Points on a hilly landscape, in no order, each with its height.
A ball rolls from a point to the lowest of its 2 nearest points, and stops where none of them is lower. Distance is the straight distance between rows; heights are no part of it.
pilo h=47.4: [ -2  18 -10  11   3   6 -13  24  31 -18   8   5 -33  16   5  13  11  14
  -5  -1  -8  -1  -8  10  32 -11 -13   8  -1  28   1  -6  18 -20  13   2
   0   4   3  -1  -2   7  16  19 -13  -3  -1  16   9   3  -1 -22]
tuvab h=53.2: [ -4 -29   8  -1  -6  18  18  20  -1 -24  23   7   7  -4  18 -13 -13  13
   3  -4 -18  -4   9 -17 -14   6  -1  -7 -17 -13   3  -3 -10   8   7   8
  -3   0   0  15 -10   5  -1   8  14   6  -3 -10 -20   1   9 -11]
tud h=34.3: [ -5  17   7  16  -5 -24   1  -5   2   4   9  -3 -31   6  -3  -1  -3 -18
   8   2  -5 -16  -3  12  16   2   1  -6   4   7  16  -5   9 -23   8  -1
  -1 -11  -2 -16   0   0   4  -2 -11 -27   9  12  -1 -17   7   3]
nuta h=37.8: [-10  13  12  24  -4 -14   2  -1   4   0  18  10 -21  14  10  -2  -8  -7
  11  14   2 -26  -1  17  -3  -1  -2 -20  -9   1  12  -6   9 -17  14  -6
 -18 -10   2  -8   5   6   9  -4 -12 -23  17   2 -11 -15   3  -6]
zufub h=41.3: [  0  11  -1 -17  11   5 -10  -9 -15  13 -30 -12  20 -12 -12  -1  -3 -15
 -17   3  -5   9  20   2   1   2   2   1   8   5  -9   8  -1  13 -17 -11
   1  22  -7 -25   5   1 -10  -2  16   5   8 -10  17   1  -3  16]
Taz h=29.8: [ -4   5  16   8  -4 -16   6   3   3   5  15 -11 -29  -3   1  -3   0  -9
  19  -8   1  -6 -16   5  13   3  -5  -4   0   0  13  -4  -3 -19  15  -1
   6 -13  -1   2  -1  -4   5   9   0 -13   2  10  -9  -3   1   9]
mizuz h=46.3: [  5  12 -16 -11   3   7 -15  -2  -6  10 -32  -8   9  -6 -15   6  -1 -12
  -7 -10   2  20  14   7   8   3  -7   2  13  18  -2   9  -2  11 -10  -8
   6  18   0 -20  -1   1   0   5  18   7   2  -3  26   4   1  11]
Muv h=34.2: [  0 -11   5  17  -5 -13  -8 -14  -7  13  12  -1 -17  -7   5   6  -6 -29
   9   8  21  -1  -8   8 -14   0   8 -16  17  20  19 -12   6   0   7 -19
  -6  -9  -9 -30  16 -12   1 -11  -5  -5  20  -6  11 -19   6  -7]
mef h=38.1: [-10  -1  -7  20   2 -20   0 -11 -19   5  19  12   6   9   6  -9 -16 -22
  -4  18   4 -29  18   8 -23   0  17 -29   3   0   2   0   6   2  -3   4
 -26   0   0  -9   3  -4   3 -29 -10  -7  20 -10  -8 -16   3   3]
rok h=52.8: [ 12  10  14 -16   0  23  -9 -41 -19  21 -38   6   7 -14  -8  -1   0   5
   4   6  21   1  -3   1 -12  -3   1  -2   7  -2 -14  14 -13  17 -17   0
   5  -2 -15  -1  25 -11  -8 -18 -18  -6  13   1  -6  -1 -19   1]
Kimop h=35.0: [ -7  -5 -15 -10  10  11 -14  25   2  -4   5 -13   5 -19   8  -2  -7   6
 -13  -6 -18  20   3 -15   7  -3  -2  12  16  -6  -6   6  -9  14 -11  -8
  16  24   9  -6  -9  14  -7  10  18  21   1   6   7  14  -5   0]
sogel h=61.6: [  1   6  -6  26  -4   4 -15  20  19  -2  13  24 -25   9   9  20  -1  -5
   5  11   3  -4   0  18   9  -3 -11  -6   8  25   2 -16  17 -12  21 -14
 -10  -2  -7 -25   7   6   2   9  -8  -9  19   3   5 -10  10 -32]
Redat h=23.0: [  1 -11   6 -18   0  17   6  -8  -6  13   4  -6  26 -10  -2   2   2  12
  11   9  13  -7 -22 -26  -8  16  -4  -1 -11 -33 -11   5   0  -2   0  14
   9 -10 -10  26  -6 -17 -26   3 -17  -7  -3  24 -22  17 -10  24]
Parup h=30.0: [-15  11  23 -17   3   5  13  -2 -16   5  19  -6  10  -4  12 -17  -4   1
  -4   6 -17 -18   5  -5  -4   4  10 -10 -15 -25 -13   9  -2  -5  -8   0
  -3   2 -10   7  -2  -2  -9  -1  -1  -4   3   7 -19   7 -12  30]
teb h=57.2: [ -6  10 -24  -4   3  -5 -14  36  20  -5   7  -6 -17  -7  -1  18  11  -7
 -10  -5 -18  11  -2  -2  17 -10 -10   1  22  21  -7 -14  14 -17   8  -8
   6  20   5 -23 -17   5   1  10  13   8   1   8  14  10  -4 -11]
Buzor h=54.8: [ -6 -23   6  11 -10   5  23  19   4 -24  29  14   1   5  18 -12  -9   8
   5   2 -13 -13  12  -1 -12   6  -6 -16 -21  -3  12 -12  -5  -2  15   7
 -18  -3   0   8  -8   5   9   5  12  -5   4 -22 -21   1  10 -15]
noso h=47.7: [-11 -30 -14  14 -26 -27  15  12  -6 -20  20  36  11  20  11 -10  -3  -7
 -13  -2 -17 -16  25  -6  -9   2  12 -13  -9   9  12 -27   7 -15   2   5
 -35  13  -5  -3  -6  -3   2  -3   1  -2   8 -27 -17  12  19 -22]
sepi h=10.5: [  2  21   5 -11   7  -2   8  -8   3   9  -3 -19   7  19  -9  -9  10  16
  -6  -6   6  -6  -6   0  21   0  -2  22 -12 -16  -8  18   5   4  -5  11
  12  -9   2  26 -10   5   7   8  -5  13 -17   9   5  22 -12  27]
div h=14.9: [  2  11   5 -14   9  14   2  -2  -3   9  -5 -11  15  -2   4  -6   1  18
  -1  -5   6   3  -1 -11  10   8  -4  21  -8 -23 -15  19  -1  11  -8  12
  16   1   0  24  -5   4  -8   7  -2  14 -10  14  -7  17 -11  17]
marip h=17.6: [ 22 -21   0   9  -2   9   0 -22  -3   2 -24  20   6   3  -4   5   3   7
  19   2  23  18 -22   8 -24  -4  -3  12  -2  -4  -3  -7 -31  13  18   8
   0 -30   3   8  15   0  20 -13  -8  -4  -5 -14 -14 -17   4 -36]
vele h=57.8: [  4 -16   8   9   0  -6   8  -6   1  -3   2  13   8  -1   7   2  -9  -2
  12   3  12  -5  -6   7 -22   4   0  -9 -13  -6   9  -3 -13   4  12   2
  -7 -13   3  13   4   0   7  -7   5  -8   1 -21 -12 -19  10 -13]
defu h=42.6: [  8 -13   7 -11  -3 -17  12  -7   4   8   6  -7  -4   0 -12 -11   3  -8
  12  -4   6 -14 -21   0  -3   0  -8   5 -13 -19   7   6 -13 -17  10  13
  11 -24  -1  31 -10  -9  -2   2   2 -10 -20   6 -18  -3   6  19]
ponu h=42.0: [-14  14  14  12  -8  16   9  19  17 -13  22   3 -13   2  28   3  -7  13
   5  16 -16 -21   8  14   3   4  -7 -16  -2   5  -6  -7   7  -8  15  -8
  -8   4  -3 -15   0  16   6   3  -6  -5  19   1  -6   3 -12 -18]
Seki h=54.9: [  7  -5  16  -4   0  13  -1 -27 -15  11 -17  11  15 -16   5  -2  -9   4
   6  10  17  -3  -5   1 -26   0   6  -9   0  -8  -4   8 -10  15  -6   0
   3  -7  -9   6  14  -5  -8 -19  -6  -3   9  -9  -9 -16  -5  -3]
fas h=50.6: [ 25   7  -6 -14  -8  25 -14 -41 -15  20 -53   6  -2  -7 -16  -4   3   0
   2  -5  14   9   9  15  -6  -9  -1   2  17  10  -8  10 -21  22 -12   0
   1  -4  -9  -2  16  -8   1 -18  -9   2   6   2  12   3 -14   3]
Sepa h=43.9: [ -2  10  -6   6  13 -17   2  -9  16  -8 -20   1  13  26 -21  -4   8  17
 -16   1  -3  -5   6  13  16  -7   3  15 -17   9  -2   3  15  -8 -10  13
   3  -6  13  23  -5  11  15  -1  -6  -9 -21 -13  21  -8   7   1]
potil h=39.4: [ -7  17   2  12   8 -14  -7   4  17 -14   2  10   5  28  -5   3   3  17
 -17  14  -7 -12  10  13  14  -7   5   3 -19  14  -2  -1  26 -13  -5   4
  -7   1   5  10   1  12   7   3 -12 -12  -8 -13  10 -15   6 -11]
Palod h=50.2: [ 11  11 -19  -9  -1  18 -16  -4  -4   6 -26  -7 -12  -5  -9   7  -2  -9
  10 -20   8  23   3   9  13   9  -8   1  14  19   5  13 -14  12  -9  -8
  10   8   2 -10   3  -5   8   7   9  10   2  12  19   9  -7   6]
basuk h=26.1: [ -3   1  -8  16   3 -16  -2  -7 -21  -6 -12  18  33  13  -1   3 -12  -6
 -27  25  -5 -12  39  12 -10  -3  20  -4   0  -6 -13   5   9  11 -12  -1
  -6  11   0  -4   4  12 -10 -21  -3   0   3 -15  15 -18   5  -6]
Riged h=41.4: [ -7 -22  -9  20 -10 -23   5  -3 -12   3  29  21   6   7  11  -5  -9 -23
  -1  12   5 -17  16   2 -22   0  14 -27   3  10  12 -16   9   2   6  -4
 -29   0  -1 -12   6  -8   2 -18  -1  -5  20 -20  -5 -10  10  -8]
numo h=34.1: [  2 -18   7 -13  -4  30   4 -23  -4  -5 -16   7   6  -7  -3  12   1  22
  29   0  35  18 -38 -32 -24   7  -3  -7   2  -3   0   3  -6   6  -2   5
   9  -7   2   2  18 -16  -5   3 -19  -1  14  16 -20   3 -14 -20]
remel h=43.7: [ 22  -9 -14  -2 -12   5  -8 -26  -5  18 -49   7   4 -11 -21 -10   8   6
   2 -15   9  15   3  17 -10 -10  -8  18  15   3   2  -3 -26  16   3  11
   0 -11   2  10   5   1   8 -21   0  -5 -21  -9  15  -8  13  -6]
Kitiv h=39.7: [ -1  -1   9  -8  -1 -29  14   0   3   7  12 -19  -7   7 -16 -17   7 -15
  -2  -4  -5 -17  -8   0   8  -8   0   3  -9 -18  12   3  -1 -23   2   9
   6 -17   2  18 -15  -6   0   5   3  -2 -17   6  -8   5   4  33]
nakun h=49.8: [  6  14 -12  19  -3   0  -7   5  20 -15  -3   7 -34  20  -2  10   7   3
   5 -12   3  11  -4  16  34   2  -7   9  -3  22  10   0   6 -16   8   4
   5  -6   2  -2   3   2  16  18 -12 -11  -1  15  12  -4  10 -18]
faz h=8.6: [ 18 -24   3  -4   0  25   0 -18  -2  -4 -21  14  11  -8   1  10  -2  14
  20  -1  29  19 -30 -12 -29   1  -5   7  -1   1   1  -3 -21  18   7   8
   4 -16   6   8  11  -6   5  -7  -2   3   1  -9 -17 -17   2 -34]
Vema h=59.7: [  6 -23   2  18  -1  -8   3 -14  -9   3   3  16  16  -2  10   5 -14 -11
   3  15  17   0   4  12 -27  -2   7 -12   2   1   6  -7  -6  16   7  -5
 -11  -9   0   1  13  -4   1 -20   2   0   9 -24   0 -20   7 -14]
fev h=31.0: [ -1  -8  17  -7  -3  27   9 -16  -7  -2  -7  12   5   0   6   5  -4  21
  33   5  25   6 -25 -18 -19  13  -4  -8  -9  -8  -7   9  -8   7   2   0
   9 -11  -3   5  20  -6  -7   3 -16   0  19   9 -25  -2 -13 -16]
Fena h=39.2: [  2  -2 -34  -7   8   6 -16  21   9  -1  -2  -8   5 -12  -3  -1  -3   2
 -10 -18  -4  31  -3 -13  13  -6 -15  22  17   1   6   7 -12  17 -14  -4
  13  22  23   6 -13   8   0   8  24  23  -5  10  17  16   0   3]
vuko h=51.5: [ -1  24 -15  -4  11   3  -5  22  15 -10   9 -23   1  10  -2   1  11  16
 -24  -4 -15   6  -3  -5  25  -9  -2  17   7  -2  -8   5  13   0  -1   1
   9  10  10  -1 -15  13  11  16   3  24  -7   8  18  23 -16   7]
zas h=37.0: [ -7  24   4 -20  14   5  -2  -1 -12   9 -15 -18  15  -2 -10  -4   1 -10
 -22   4 -23   5  17  -2   8   4   5   5   3  -9 -15   9   6   0  -9  -9
   2  22  -3 -27   3   5  -3   5  14   4   4   1  13  10 -12  22]
pef h=46.2: [ 13  -1 -19  -3  -2   2  -1  -3  10   5 -28  -7  -1   0 -11  -2   7   2
   1 -28   8  21   0   7  13   2 -14  19   4   5   1  10 -11   6  -5  11
   9  -2  16  14  -8   2  12   4  11   8 -22   7  20   5   9  10]
sut h=32.2: [-16  18  16 -12   4  -2   9  11  -4  -2  14 -11   4   0  13 -11  -3   0
 -14   9 -25 -13  13   1   3   1  13 -10  -6 -14 -12   1   5  -9  -3  -4
  -4  11  -5 -11  -5   6   0   2   4   0   3   1  -3   7 -13  17]
Devem h=54.0: [  2  -2  -5   5  -1 -33  -5  22  24 -12  16   5 -29  15 -15   4  33  -3
 -18  -5 -22  -7   0  -6  25 -23  -4  16  -7  26   4 -19  35 -31  -2   4
  -8   5  -3 -11   1   1 -10   8  -1  -8 -20   2   4 -10  16  -6]
zira h=21.5: [  3  30   9  -3  -6 -13  11  -4  -3   8   9 -27 -25  18 -11  -3  10   0
   8 -11  -1  -3 -12   4  34   2  -5  16   2  -8   4  12   3  -7   4   1
  11 -15  -7   5 -10  -6   8   7 -11  -1 -13  24   1  25 -13  29]
Liba h=59.6: [ -9   9 -14   5  -3   5 -15  32  20  -4  10   9 -22  -9  10  23   3  -9
   2   7 -11  -3   0   8   8  -4  -9  -9  19  28  -6 -18  16 -13  15 -14
  -3  13  -6 -30  -9   5  -2   9   3  -1  15   5   8  -2   0 -27]
zes h=36.9: [  2   5  14 -19   1 -15   7   0  -9  22  14 -20   3  -4 -15 -13  12 -15
   0  -4  -5 -12 -10 -14   1  -3   1  -1  -1 -30   0   5   1 -15  -6   2
   4 -15  -5  10 -16 -12 -12   4   4   7 -14  14 -18  22  -4  45]
solil h=29.9: [-12  -8  -1  -9   6  13 -10  19  -8  -7   0 -10   9 -20   8   1  -9  -1
 -12   1 -20  12  15  -9  -2   1   9  -3  11   0 -10   1  -7  13 -10 -12
   8  25  -7 -21  -3  13 -14   7  14  14   6  -6  12   3  -3  -3]
vabu h=19.0: [  1  -3  10 -18   5  21   4 -14  -7  13 -13  -2  24 -12   3  -2   1  19
   7   3   9  -2  -6 -18  -2  13  -2  13 -11 -27 -19  13  -2   8  -5  15
  15  -3  -7  26   1  -6 -22   0 -12  -2  -4  18 -17   8 -12  14]
lel h=30.5: [ 10  -7  -1 -18  10   5  -9  10  -4  22   6 -20   6 -28 -11  -2   7  -6
   3 -15   5  20 -17 -28   0   1  -6   7  18 -14   3   5   1   5 -15  -1
   9   1   7   4 -10 -10 -17   6  11  18 -10  13 -10  26  -3  24]
zeri h=55.7: [  7  -5  -5  10   0  -3  -2   4  10   0  -5  -2 -22  -5   0   6  -3  -6
  17 -22  14  20 -16   3  11   7 -11   3   5  10  12   1 -16  -2  10   0
  10  -8   6   3   4  -2  11   8   4  -3  -2   2   3  -6  10 -13]
mar h=21.8: [ -6 -13  15 -16   2   6  -4   5  -7   8  11  -8   2 -28   9  -3  -4  -8
   5  -3  -1   6  -2 -13 -15   5  10 -16   6  -1   3  -5  -4   4  -9  -8
   1  11  -5 -10   3  -9 -12   2  14   9   6 -10  -4   0   0   9]
sul h=64.7: [  8 -15 -12  42   3 -27  -5  -7  12  -6   7  26  -6  22  -5  18  -6 -10
   1  12  11  -4   5  24  -4  -2  -6   2  -3   6   4 -11  13  -7   9  -1
 -14 -16   2   0  13   0  10  -7 -13 -25  -2  -7  -2 -22  21 -27]
seg h=34.4: [  5  -5  14 -24   8  -5  -1  -4 -11  29   1 -22   5 -24 -16  -9  10 -19
   3 -10  -2   4  -8 -21  -5   3   2  -2  11 -14   1   0   2  -6 -15  -3
   6  -4  -2  -4  -5 -17 -17   1  11   7 -11   9 -12  19  -2  41]
Rog h=35.5: [-15  20  11   0   4 -15   2  10   9  -8  11  -1   1  19   5  -7   1   6
 -19  13 -18 -20  11   7   9  -7  11 -11 -13   1  -2  -3  19 -18   0   2
  -9   8   2  -4  -5   9   4   2  -3  -9   0  -4   4  -7  -3   6]
tebe h=34.5: [-14  26  12 -21  12   3   6   4 -11   7   8 -19   8  -5   5  -6   2 -13
 -19   9 -34  -6  13  -3   3   4  11  -3   2 -15 -19   4   2 -10  -6 -11
  -5  19  -9 -29   1   3  -1   1   5  -1   5   4   1  12 -20  21]
fuzar h=39.9: [ -9  11  18  15  -3   7   4   2   6   0  13   8 -14   6  17   0 -10   4
  19   8   6  -9  -6  13  -4   7  -3 -17  -8   1   5  -1  -4  -4  15 -13
  -4  -8  -1  -6  12   8   8   2  -5  -7  22  -3 -11  -6  -5 -13]
tiro h=32.3: [-14  14  19  -8   2   1   8 -16 -18   7   7   4   8  -5   8 -13 -12  -3
   5  11  -1 -23   3   5 -14   4  10 -18 -12 -18  -6  14  -7   1  -7   0
  -5  -3  -8   7   6  -1  -5 -14  -6 -12  11  -2 -19 -11  -8  16]
Kome h=33.0: [ -1 -23  -5  25  -9 -16  10  -5 -22 -15   0  26  32  11   9   1 -15  -4
 -17  18  -6  -9  38   6 -19   1  20  -5  -5  -8  -4  -6  -1  13  -4   0
 -14   4  -1   9   2   7  -6 -16   2   0   0 -24   6 -12  12 -16]
topa h=43.4: [ 16  -4 -32  -7   0   8  -6   2   8   7 -21 -13   0  -8 -12  -5   7  -1
   0 -32   7  28  -4  -8  10  -2 -20  26  12   1   3  14 -11  18 -13   7
   7   2  24  17 -13  -1   4   5  18  22 -21  17  17  16   4  16]
mivud h=26.7: [ -1 -11   7 -19   9   9  -6  21  -4   7  23 -16   1 -33   8  -4   2  -4
  -1  -6 -14  12  -9 -24  -8   0   8  -5  16 -14  -3  -5  -2   2 -12  -7
   6  11   3  -6  -9  -7 -14   3  12  19  -1   4 -11  23  -6  15]
bodur h=26.3: [ -4  14  -9  -3   7 -18  -3 -16 -11   7 -40   2  26  10 -24  -3   3  -5
 -26   6  -5  -8  26  11  -4  -7   5   5   2  -3 -11  10   8   5 -13   3
   0  11   9  -7  -1  10  -1 -17   8  -1  -4 -12  20 -11   6  11]
kase h=34.8: [  9 -28   2  21  -4 -10  -2 -15  -3   4   2   2 -14  -7   1  13  -4 -23
  15   0  30  17 -19  10 -16  -2   0  -7  14  18  19  -9  -7   8  10 -15
  -2 -16  -4 -19  18 -10   5  -7   0  -1  11 -12  10 -20  13 -22]
Mirun h=28.4: [ -7  -5  21 -10  -3  28  12  -1  -8  -4  20   3   6  -8  14  -1  -7  23
  27   3   7  -4 -19 -21 -16  16  -4 -12 -12 -16  -9   5  -1   4   2  -3
   7  -6 -10   8  11  -9 -14   4 -12  -4  15  17 -28   6 -14   4]
dup h=47.9: [ 28  -6 -12 -13 -21  20  -9 -35  -8  17 -53   2 -10 -11 -20 -10  10   5
  12 -21   9  17   2  12  -5  -6  -6  10  18   9   1   5 -25  18  -6   6
   2 -13  -1   1  10  -9   3 -16  -6  -1 -11   6  12   1  -2   4]
paf h=56.2: [ -1 -18   6  16   0  -8  14   7  12 -18  16  11  -1  10   8   2  -7   1
  13   4   6 -12  -3  10 -13   3 -10  -8 -27  -4  14 -11  -8  -5  19   3
 -15 -14   6  16  -1   2  15   5   5 -14  -1 -20 -22 -13  14 -16]
tusa h=14.2: [ -1  25   6  -4  12 -11  12   1   9   0   6 -26   4  29 -15 -14  13  16
 -16   2  -3 -14 -13  -1  30 -10   4  15 -18  -5  -1   8  14  -3  -3   7
   6 -12   3  22 -11   8   9  10 -13  10 -15   1  13  22 -15  27]
pazuz h=30.1: [  3 -32   6 -11  -3  -3   2  -2  -3   6  -2   3  12 -21   2   1  -2 -12
   5  -6  11   9  -8 -12 -26   1   8  -9   0   1  10  -7 -12  10  -5   2
  -4   4   1   5  -1 -12 -11  -4  18   6  -6 -21  -4 -14  14  -4]
fika h=17.0: [ -3   8   3   1   8  -5   2 -19 -21   4 -32   6  30  -5  -7  -7  -5  -1
 -25  17  -6 -12  32  10 -12  -5  15   4  -5 -15 -13  13  -4  15 -15   5
   0   9  -1   4   2  14  -9 -22   2   0   2 -13  12 -16   0   5]
kupe h=45.0: [ -8 -25 -15  12 -23 -27   7  10  -6  -5  26  29   7  10  14  -3   0 -16
  -7   1  -9 -13  23  -5 -14   1  16 -20   3  15   7 -32  12  -9   4  -6
 -32  15  -6 -17  -1  -5  -6  -8   1   0  14 -21  -7   3  15 -18]
Tetun h=43.8: [-15  26   2   2   2  17  -1  23  23 -16  11  -4 -16   7  21  11  -3  16
  -6  16 -21 -15   3  12  18   0  -6  -2   3  11 -14  -1  13 -12  14  -6
   3  10  -2 -13  -6  16  10  11  -8   0  12  11   1   9 -19 -19]
vub h=19.3: [ 11 -32   8  -9  -2  20   1 -13  -1  -8  -2   2   2 -17   2  15  -3   3
  18  -5  33  20 -36 -20 -37   1  -6  -4   2   7  15  -5  -8  13   1  -2
   1  -8   5  -3   9 -16   0  -3   7   6   2  -7 -15 -17   8 -25]
sike h=27.8: [ -9  -7  13  -3  -5  -7  -2  -7  -9  11  18  -3  -9 -17  10  -3  -4 -20
  10   3   7  -6  -3  -3 -21   2  12 -26   5   9  14 -11  -1   1  -1 -15
 -10   1  -9 -18   7 -12  -1  -7   6  -1  16 -13  -2 -11   2   5]
lon h=52.9: [ -2  25 -34  -5   8  18 -13  14  14 -15  10 -12  -5  14   9   1   0  22
  -9  -9  -7  11   1  -2  28  -5  -8  29   9  -1   1  11  -4  13  -6   0
  16  12  14  14  -8  14  17  15  -3  29  -1  19  13  23 -22  -1]
ludu h=39.1: [ 10 -22   3 -19  -8  27  -1 -31  -3  12 -32  -3   9 -17 -19   7  11  17
  19  -4  31  13 -40 -28 -19   5  -3  -1   8  -7   2  -3 -10   1   3  19
   9  -8  -3   9  10 -25 -12  -4 -21 -15  -2  22 -11   9 -15  -3]
Zam h=40.8: [ -9 -20  -2   9  -8  -8   6  26   6 -24   8   9  13   7  13   0  -7   9
 -14  -1 -18   1  23  -4  -3   0   9  -4 -10  -2  -2 -11   0  -1   2   2
  -9  19   6   2  -9  14  -8   8  11   7  -6 -18   5  -4  14 -17]
rin h=26.6: [  6 -21  11  -2  -3  12  -6 -13  -2   3   1  -2 -11 -20   3  12  -3  -6
  18  -5  31  20 -27  -7 -26  -1  -2  -9  11  14  16   0  -6  11  -2 -11
   4  -2  -2 -10  14 -13   0  -1   6   8   9 -10  -1 -12   5 -19]
sos h=36.3: [  7  -4  -9  -6  -1  -5  -4 -20  -7  18 -49   3  22 -12 -18  -6   6   0
 -12  -4   6   7  16  11  -9  -9  -2  11   7  -1  -7   3 -11  14  -7   8
   1   4   5   8  -1   8  -3 -18  13   1 -12 -17  19  -7  10   5]
netu h=52.5: [  9  14 -34  -7  -3  20 -20  11   2  -3  -7 -11 -29  -3 -11  11   3 -11
  15 -25  -4  28   1   6  22   5  -8   7  20  19  13   7 -14   7  -6 -13
  13  10  11 -10  -5  -8  13  13   5  14   0  30  17  18 -13   6]
rimer h=35.4: [-13  15   4  10   6 -20   0 -15 -16   9   8   0  -3   5  -2 -11 -13 -21
   2  11   3 -32   7  11 -17  -2  12 -26   0  -6   3   9   0  -3  -5   5
 -16  -5   0  -5   1   0   5 -23 -12 -15  13  -2 -12 -20   1  10]
sil h=26.0: [  2  12  15   5 -10 -24  17  -1  -5   4  20 -24 -35  -1  -8  -9   4 -14
  19  -5  -3  -9 -18   2  30   2  -6  11   5  -9  15   0  -2 -24  11   3
  14 -18  -8   2 -10 -10  -1   4  -7 -12  -4  22 -11   9  -2  27]
gorob h=51.4: [ -4 -21  11   3   3  19  10   6  -6 -17   0   5  18  -4  17  -9 -13  17
  -2   1 -11  -2  20 -13 -11   7   5   9 -20 -18  -7  10 -10  17   0   8
   8   0  -1  25  -8  16  -7   8   7   7 -11  -5  -8 -11   8 -10]
luvad h=57.3: [  0 -20  13   4  -4  10   6 -15 -20  -3   4  12  18 -14  16  -6 -15  -5
  -3  13   6  -3  12  -4 -27   3  14 -16  -3  -4   1   2  -4  20  -8  -7
  -8   0 -13  -3  11  -5 -11 -14   5   4  12 -21  -3 -16   4  -5]
debis h=26.2: [ -5   2  17 -16   1  16   7   5 -12  10  28  -9  11 -12   7   3   3  13
  16   5   4  -6 -20 -26  -4  14  -4  -9  -4 -30 -14   3   2  -1  -3  -1
   5  -6 -15  11  -1 -18 -21   4 -18  -5   4  23 -28  24 -16  27]
Pofi h=28.1: [ -8  11  23 -22   5  11   7   8 -15  12  32 -16  -1 -20  12  -5   4  -4
   7   3 -17  -9  -7 -15  -4   6   5 -13   3 -20 -16   1   0  -5  -5  -9
  -2   2 -14  -6   0 -12 -13   0  -5  -1   3  12 -24  23 -19  29]
nuf h=49.5: [ -3  -8  10   3   8   8  14  -6   3 -18  -9   6  24   9   8  -7  -7  25
  -4  13  -4 -11  16   3  -6   3   8  23 -29 -16  -8   8  -9   7   0  18
   9  -5   7  41  -9  17   6   3   1   1 -18 -16  -3 -11   5 -11]
Fubu h=47.1: [ -4   7   5  -1  11  -8   9 -12  11  -5 -17   0  17  15  -8  -8   1  20
  -6   7   3 -11   5  15   4  -5   6  19 -23  -8  -5   7  -4  -4  -1  18
   8  -8  11  38  -7  13  15  -2  -6  -5 -21 -14   7  -6   2   0]
Fafu h=36.2: [-12  -2  -7   0  -2  -6  -6  25   6 -12   0   0  12   0   8   5  -4   3
 -16   2 -17   7  18   0   3   1   7  -3   2   4  -9  -6   5  -1   0  -4
   2  24   2 -14  -6  16 -10   8  14  10   1 -10  14  -4   6 -10]
fop h=38.3: [ -3 -24  -9  18 -14 -21   6   9  -5 -18   7  25  26  14   8   7  -9  -4
 -13   7  -8   0  29   2 -10   2  14  -8  -9   1  -1 -16   2   5   0  -1
 -17  14   3   0  -1   7 -12  -3   7   3  -3 -27   5  -8  19 -22]
lopi h=50.5: [  8  18 -14   5   2  -8 -12  18  21 -15   6   5 -31  19 -15  10  24   4
 -13  -8 -17   4  -3   7  37 -14 -10  19  -1  36   2  -5  32 -21   1   2
   1   1  -6 -12  -3   3   2  12  -1  -8 -14  13  17  -6  10  -7]
Sema h=45.6: [ -8  24   0   1   6   2  -8  26  26 -13  10  -1 -15  14   9   9   8  15
 -14  10 -17  -8   1   9  23  -9  -6   1  -2  21  -8  -6  24 -19  11   1
  -1   9   0  -7  -6  11   8  13  -5  -1   0   5   9   1  -6 -15]
Dema h=54.7: [  1  12 -33  -3   2   5 -20  25  10  -3   1  -8 -22  -7  -9  12   4 -10
   0 -19  -9  25  -2   2  22  -2 -12   6  24  23   8  -5  -1  -4   3 -10
  12  15   8 -17 -12  -2  10  12  12   9  -1  19  22  12  -2  -2]
nete h=18.2: [ -1  38  10  -3   6 -14  10   3   5   3  15 -33 -14  28 -13  -6  15   7
  -9   2 -10 -13 -17  -1  35  -8  -1  13  -5  -4   2   5  16  -9   4   0
   2 -12  -5   5 -12   2  10   9 -16   3 -14  15   8  28 -20  26]
zap h=52.7: [ 14  -4 -18  25  -7  -7  -2  -3  15 -11 -11  10 -28   7  -5  12   4 -11
  10 -17  10  20  -5  16  24   9  -8   9   5  17  13  -3  -6  -9   7   3
   6 -11   1  -9   6  -2  11   9  -6 -16  -1   6  11 -12  22 -21]
boda h=63.1: [  6  -2  -5  34  -1 -18 -13   8  14  -2  19  29 -20  18   4  18   1  -8
  -1  12   5  -9   6  17   4  -6 -10  -1  -2  16   7 -15  24 -14  14  -7
 -17  -8  -3 -14  12   4  -1   1 -12 -20   6  -1  -2 -19  21 -25]
risof h=49.4: [  7  18 -19  -3   4  -1  -3   5  10  -3 -11 -18  -2  15 -16  -1  12   5
 -14 -20  -3  14   2   3  26  -1  -8  17   3   9  -1  10   9  -1  -5   5
   8   2  15   3 -11   4  15  13   9  15 -16  11  26  14  -1  20]

Call two points neighbours if one is among the 2 nearest of the other. Go from one point of each pair to the other, from neighbour to neighbour, staying as low as possible. Name the highest point that can't be avoided.
solil, sepi -> noso
mar, faz -> kase
solil, fika -> Zam

Where does a ball stop that starts at each point below?
rok -> fika
Kitiv -> mar
noso -> fika
lopi -> sepi
numo -> sepi
Liba -> Parup
risof -> solil
nakun -> sepi
nuf -> Parup
vele -> Parup
tud -> sepi
mizuz -> Parup
